Points on a hilly landscape, in no order, each with its height.
From any point a ball takes the steepest step (drop divided by distance) to one of its 2 nearest points. It stops when none of these is lower. Distance is the straight distance between rows; heights are no part of it.
nelu h=30.3: [ 18 -14  34   6  -8 -20  28 -28  33  -4 -53 -34  13 -11  -1 -12  39 -24
 -22  18  20   3  21 -93  -4  41  -5 -17  -3 -52]
nuv h=62.1: [ 10  -5  23 -13 -20  26 -28 -35  -7  -1   4  19 -17 -26  -1  20  13  -6
   6   7  -2  18 -10 -25   1  27 -15   3  41 -10]
mimos h=54.6: [-42  36 -13  45 -34 -19 -20 -10  36  34  10 -12  -2 -13  19 -46  27  -9
  58   6  15  37  46  20  49  -7  -1 -12  31 -38]
zape h=57.6: [-17  44 -27  33 -16  20 -26 -15  36  40  23  -7 -26 -16  13 -66  24   3
  74 -30 -14 -11  15  18  86  13  10  -3  24 -42]
gebe h=51.7: [-62 -34  24  41 -37  -1   1  -9  11  -9  24  -2 -27  -3  -6 -63  -5  -2
   4  25  -7  29  19  21 -35   0  20 -39  30   6]
soz h=26.8: [ 12  58  23 -34   0  34  34  -3 -25  -6 -32  42  12 -54   1  22  -8 -30
  34   4  10  18 -30  28 -22 -57 -35  56 -15  35]
Nipa h=33.5: [  4  17  25 -15  -5 -49  70 -10  19 -37 -19 -16  27  17   5  19 -18 -47
 -10  30  44 -15   5  39 -37 -50 -29   0 -59  -6]
dezer h=63.5: [-24  49 -39  -6   3  40  -4  23  12  31  -9  -1  31   4 -14 -57   7   1
  51 -16 -56 -20 -10  40  86 -65 -20  14  17  13]
livu h=52.2: [-32  14 -20  39 -21 -31   7 -12  23   0 -13  -6  16   2  10 -19  26 -17
  28  11   5  14  46  18  25 -23 -10   0  -1 -16]
fid h=0.9: [ 46  14 -18 -13  -6 -61  19 -10   0   3  -8  24 -30  10  19  77 -47 -18
   0   1  58  -4  -2  45 -42   1 -29   3 -20 -44]
Regi h=54.8: [-58 -21  35   4 -38  43 -32  -1  -1   7  32  33 -59 -15  -7 -55 -13 -10
  29  20  -6  22  -9  38 -22  12  12 -38  35 -14]
leneb h=48.2: [  0  11 -13 -16 -31  25  20 -62  50  35   7  -5 -11 -25 -12   1 -10  -7
  86 -15  10 -22   9  -5  62 -27  -5  42  12 -63]
tez h=40.5: [ -7  41 -17 -12 -25  -8  19 -15  15  -7  16   1  41 -19  -9  41 -30 -11
  30   6  32   2   5  70 -25 -55  -1  16 -20  45]
zogu h=27.4: [ 40  11  40  -9  11   4  19   4 -56 -33 -41  21 -10 -30  27  35   1   3
 -23   9  26  36 -15 -25 -71  37 -13  22 -16  33]
bom h=40.9: [ 14   9   0   0  20  21  -6 -11  14   8 -17  -1   3   2   0 -26  10  -1
   2 -13 -21 -24 -13 -22  52 -12 -25  10 -18 -27]
Moliv h=24.2: [-11 -23  50 -21 -15 -34   6 -37  48  16  11 -17 -20  13 -28 -14 -11 -13
   6  16  41 -16   5 -24   2   0  -2 -28   2 -75]
dufi h=47.9: [ 16 -26  13  39  -4 -55   3 -11 -27 -36 -13   7 -22  29  25  21  28  -6
 -72   4 -14  11  15  -9 -39  40 -19 -39 -11   3]
sasel h=50.2: [ 23  31 -10   9  39 -33 -20  58 -58 -19 -32  -7  35  47   7 -13  23  13
 -15  -3 -25 -19 -16  14  34 -25  -5 -11  -8  -8]
Kavo h=50.1: [-24 -18   2  30 -50 -17   8 -36  17 -40  14 -22  44 -18 -14   1  14  -4
 -25  35 -11 -12  31  15 -26 -27 -21 -21   4  49]
Komi h=60.8: [ -4  35 -45   2  14  43 -23  -2  27  47  23  -2  -6  10  -7 -41   0  16
  56 -43 -53 -16 -13  27 104 -18  16  15   7 -23]
Gis h=58.7: [-15   9  14  40 -11 -82 -24   5   9 -19 -27 -14   3  19  12 -46  57 -23
 -13  16   8  14  33 -35  10  36 -15 -59   7 -78]
fisu h=62.4: [  7  -1 -30 -20  24  25  -2  49 -51  -5  29  10   6 -19  24  30 -28  38
 -17 -13  29  20   0  13 -55  22  50   9 -23  73]
Gotud h=23.7: [-24  14 -21  34  23  30  20  42 -18  40 -18  28 -11 -16  34 -30   1   0
  21 -12  -9  60  16  28   8  11  27  40  -7  22]
Vika h=54.9: [ 48  -1 -30 -14  18  -4 -32 -20 -23 -26  -3 -16   7   7 -10  76  11  38
 -52 -12 -11 -30  -4 -53 -13  42 -17  -9  -2  46]
Sugek h=42.9: [ 12 -12  -3 -32 -42  22   2 -44  42  26  35   9  -9 -27 -19  37 -27  -5
  56  -7  24 -20  -6  26  13 -35 -12  23   6 -47]
Zipam h=64.8: [ 20 -28  11 -15 -27  39 -47 -64  -4  20  18  17 -43 -17   4  39  28  14
 -15 -16 -13  -5 -22 -42  -5  60   3  -4  49  -6]
Fupab h=6.2: [-13 -26  12 -12  42  64  10  40 -10  14  -5  -5   5  -9  -8 -54   1  23
 -10  -9 -35  13 -15 -52  17  22  44  30  10  29]
Mive h=9.4: [  0 -18  18  35  36  24  34 -14   4   7 -28  21 -73  15  37 -49  -2 -14
 -32 -21 -45  14  -6 -16  19  32  -1   8 -24 -13]
Laso h=32.5: [  2   4  30 -10 -15 -49  32 -15  41  -6 -22 -23  17   9  -9   4   6 -32
  -1  24  28 -17   5  -9  -4 -26 -32 -11 -25 -63]
getik h=59.5: [  9 -54   1   8   0  12 -22 -53   2  -4  28  16 -60  13   3  56   5  17
 -71 -21 -14   6 -12 -43 -40  72   7 -18  25  28]
kevi h=43.4: [  8  13  -8  -7  49  -4 -55  47 -75 -20 -12  13 -17  53  -1 -33  10  26
 -48 -29 -50 -34 -36 -20  29   8  -3 -27  11  -2]
Toniz h=58.6: [ -4   1 -45 -20   5  71 -14  42 -38  19  47  31   7 -40   6  30 -22  23
   1 -21  -1  21 -13  28 -51  13  46  21  -7  74]
lel h=49.5: [  1 -32 -27  -3 -17  50  17 -25  25  26  28 -13  -1 -57   7  41  -4  30
  26   0  36  21  23 -38 -18  43  37  47   0  22]
zipo h=15.2: [-17 -34  20 -31  11  90  -8  33 -18  29  12  14 -16 -29 -21 -53  -5  12
  -6  -1 -17   5 -38 -34  -6  23  33   6  27  30]
zupe h=30.4: [-10  26 -14  19  17   1  10  44 -33   7 -13  20   3   0  26   2 -11  -4
  21  -4   8  49  14  59 -10 -15  23  25 -13  40]
Sodo h=20.4: [ -2  -3  40  37  23  22  24  -7  -7 -11 -39  16 -37 -12  30 -73  13 -11
  -2   9 -26  30   1 -41   6  20 -21   0  -1 -12]
tizes h=53.8: [  5  45  -4  18  24 -81  -7  62 -26  -5 -44 -19  62  32  20 -19  43 -15
 -13  10  -9 -18  17  -1  32 -19  -5 -26 -13 -36]
gilu h=56.6: [-18   9  47 -50 -16  27  -5   6  38   7   2  -9  11  -2 -47 -34 -22 -12
  40  14   9 -33 -29   3  37 -51 -20 -10   3 -59]
nonuv h=53.5: [-17 -30 -27  -6 -23  58  -1   0   8  39  50  18 -14 -40   5  42 -24  24
  25 -18  22  21   5   0 -32  33  67  37  16  42]
sanit h=34.6: [  0  55  26 -46 -21 -13  33  -4 -11 -26 -16   7  50 -41 -11  36  -5 -31
  23  25  43   2 -16  40 -38 -67 -32  21  -7  28]
Noru h=32.7: [ -8   5 -19  20  26  12  27  35  15  16  -9  -4 -17  43  10 -23 -24 -10
  -9 -28 -29 -11  -7  35  29 -18  -1   0 -40 -14]
mize h=49.8: [ 37  -3 -30   9   3  -2 -12 -25 -17 -21   5   2   6   6  10  43   6  25
 -43 -28 -41 -21  -2  -5  11   7 -17   7 -15  39]
tidil h=49.1: [-47 -27  19  27  -6   7  44  10   7  -4   6  -2  -4 -13   4 -55 -13  -7
  -2  24  -7  38  20  22 -39 -16  12  -1 -12  40]
miro h=16.1: [-37 -11  -4  24  45  43  16  57 -14  32 -15   9 -15  -7  20 -68  -2  17
   1 -10 -15  34   8 -13  13  18  40  21 -10   6]
minul h=21.4: [ 14   8  -3  21   6 -68  47   9  21 -15 -14  11 -35  42  17  32 -38 -35
  -8  -1  31  -9   5  67 -33 -28 -14  -6 -41 -30]
zorep h=45.7: [ 21  -1 -32  26 -10  -1  -2 -42  13 -27  -9  -3  15  17  -3   5  21  -2
 -14 -11 -50 -31  10 -14  31 -15 -26   5   0  15]
Pepev h=23.6: [ 20   3 -38   0  14 -16 -58  18   2  13  21 -13  39  28 -11  17  17  21
   5 -22   2 -11   6 -16  44  14  21  -2  20 -24]
les h=52.8: [-18  21  15 -31 -21   4   3  -9  57  20   0 -20  -4 -12 -32 -42  -5 -13
  71   7  15 -35   0  -6  70 -45 -15   4  13 -83]
zop h=30.5: [  6 -11 -45 -23  31  21 -59  27 -17   7  29 -16  32  12 -11  -3  16  35
 -10 -33 -25 -19 -21 -28  44  23  26  12  24  13]
fel h=24.0: [-18 -15 -26  31  43  17  46  17  33  30   3   8 -58  35  24 -46 -28   6
 -20 -42 -38   6  24  24  34   6  17  19 -41 -27]
pufik h=22.8: [ 35   0 -49 -22  -7 -16 -17 -35   9  16  29  29 -40  -1   6  94 -48   0
  13 -18  39 -12  -2  31 -26  16 -14  27  -4 -12]
bik h=42.6: [ 19 -11  25  13  16 -40 -13   0 -73 -59 -36  -8  16   5  17  13  26  12
 -63  21 -20   1  -8 -36 -45  29 -17 -33   5  50]
Seseb h=59.0: [ 33 -13  -5 -13   7 -34 -22   2 -22 -23   0 -28  17   2   0  79  15  30
 -36   3  26 -15  15 -46 -26  50  10   0  24  30]
ligi h=34.7: [ 35 -16 -27 -36 -34  19 -25 -62  29  17  24  35 -22 -21 -11  86 -41   3
  26 -23  20 -15 -22  25   3  -5 -13  22  -1 -21]
fepu h=53.7: [  1  -1  -6 -13 -22 -34 -13   3 -21 -44  27 -19  49  18 -14  22  -7  10
 -22  22  -8 -16   2  36 -27 -40 -20 -37 -11  60]
setu h=56.1: [ -4  48  27   4 -14 -76 -28  30 -24 -27 -30 -17  45  15   4 -29  43 -28
   0  22   4  -4   7  -3  27  -9 -38 -51  11 -54]
bukon h=46.0: [-23 -21  18  11  -8  -3  46  -4  17  -2   6 -25  11 -21  -9   4 -28  -6
   0  21  38  27  18  14 -56 -14   9   2 -28  34]
bib h=27.5: [-17 -41 -10 -47  15  79 -15  43  -2  35  52   6  -6   5 -23  -2 -50  24
  -7 -26  -4 -28 -39  -6 -16  10  52  13  10  22]
Dus h=62.3: [-11  37 -20  21  -3   8   2  10 -16 -17 -14   4  41  27 -10 -57  21 -10
   8   5 -77 -22 -13  46  54 -62 -33 -22  13  35]
reso h=60.3: [-26  47 -28   8  -8 -24  -1  39 -26 -28  -6 -18  56  41 -11 -32  21 -13
  14  22 -35 -14  11  65  21 -69 -11 -22   7  48]
tibom h=27.3: [ 16   8  33   6  19  34  -2  -3 -43   5 -59   5  20 -45   7 -45  36  -2
   0  19 -26  19 -15 -50  12  15 -23  15  22  16]
kimon h=36.5: [ 11  -4 -21 -13  47  17 -63  52 -57  13  12   1  15  22  -5 -33  34  37
 -24 -18 -44 -13 -26 -42  48  19  10 -12  23  17]
modo h=20.2: [ 27 -12  28 -17  37 -48   0  25  15  11 -36 -24  -8  20  -3  10  19  -6
 -15   8  34 -11  -3 -66  12  48  -3   5  -6 -78]
Tufel h=45.2: [ 12 -44  12  -6  -4  25  21 -41  32   8  -2 -27 -25 -38 -14  48  -5  20
  -3   4  38  17  22 -56 -39  37  21  24  11  17]
dubop h=52.5: [-21  -4  12 -37  15  19  10  23  36  13  22 -17  17  16 -49 -16 -53  -5
  35  13  19 -32 -34  29  26 -65  12   2 -10 -13]
fodo h=35.8: [ 33 -19  22  24   7 -23  56 -30  15 -11 -43 -14  -5 -13  23  17  16 -14
 -29  17  28   6  30 -54 -39  29 -14  17 -28 -12]
pagu h=9.7: [ 48  20  39 -34   6  24  14   2 -41 -16 -22  40 -27 -22   6  40 -31 -11
  -1   8  14   5 -51  13 -35 -14 -25  34 -20  18]
poko h=11.8: [-38 -21  49  -1 -15 -38 -12 -16  52  -5  20   1 -51  37 -28 -28 -24 -26
   0  10  31  -2  12   8 -19   1 -12 -51  10 -67]
niz h=53.6: [  4 -47  -5  31  12 -19 -15 -23   1  -2  22  12 -53  46  16  16  -5   5
 -61 -19 -23  14  10  -9 -23  41  10 -16 -13   7]
deva h=40.6: [ 13 -34  29  16 -16  -4  45 -20  19   0 -21 -14 -13 -27  23  36  -2   0
 -17  17  47  34  31 -39 -59  46  12  18  -6  17]
git h=57.5: [  3  36 -17 -15 -11 -14  19  18 -53 -42   1 -10  63  27 -18   0  -7  -5
  -6  19 -16 -30 -16  60   0 -81 -16 -19 -26  76]
der h=49.6: [-14 -14  11  30 -57 -31  12 -68  25 -27 -14  -6  25 -25   8  -3  41 -14
  -1  24 -10   6  37  -1 -13  -6 -28 -17  16  13]
rava h=4.9: [ 27   7  -9 -19   9 -96 -30  19  21  -2  10 -13  30  33 -13  35  25  -6
  -4   5  40 -18  12 -30  11  37  17 -18  10 -88]
feto h=58.1: [-25 -30  27  -6 -37  46 -47 -13 -22  -1  36  26 -45 -21  -8  -2 -17  -2
  13   7 -18  22 -28  13 -33  17   8 -32  50  14]
Rimub h=46.3: [-26   6 -40 -42 -16  41  10  12  33  14  41  -9  29  -9 -32   8 -51  15
  30  -2   5 -15 -12  52 -10 -60  28  25 -14  45]
Togad h=35.5: [ 11 -17  37  13  30  10  27  26 -51 -36 -23   8   2  -5   6  11  -6  -1
 -52   8   8  27 -25 -16 -61  17   5   0 -26  63]
ror h=15.6: [ 15   3 -46   7  19 -70 -50  10  24  19  36 -23  21  40  -6  39  34  30
   3 -11  18 -19  29  -8  32  38  26  -9  19 -57]

Where does a ball stop that starts at each point below?
Dus: der
Vika: Mive
Rimub: pagu
Seseb: Mive
Komi: der
Regi: rava
tizes: rava
Zipam: pagu
Tufel: rava
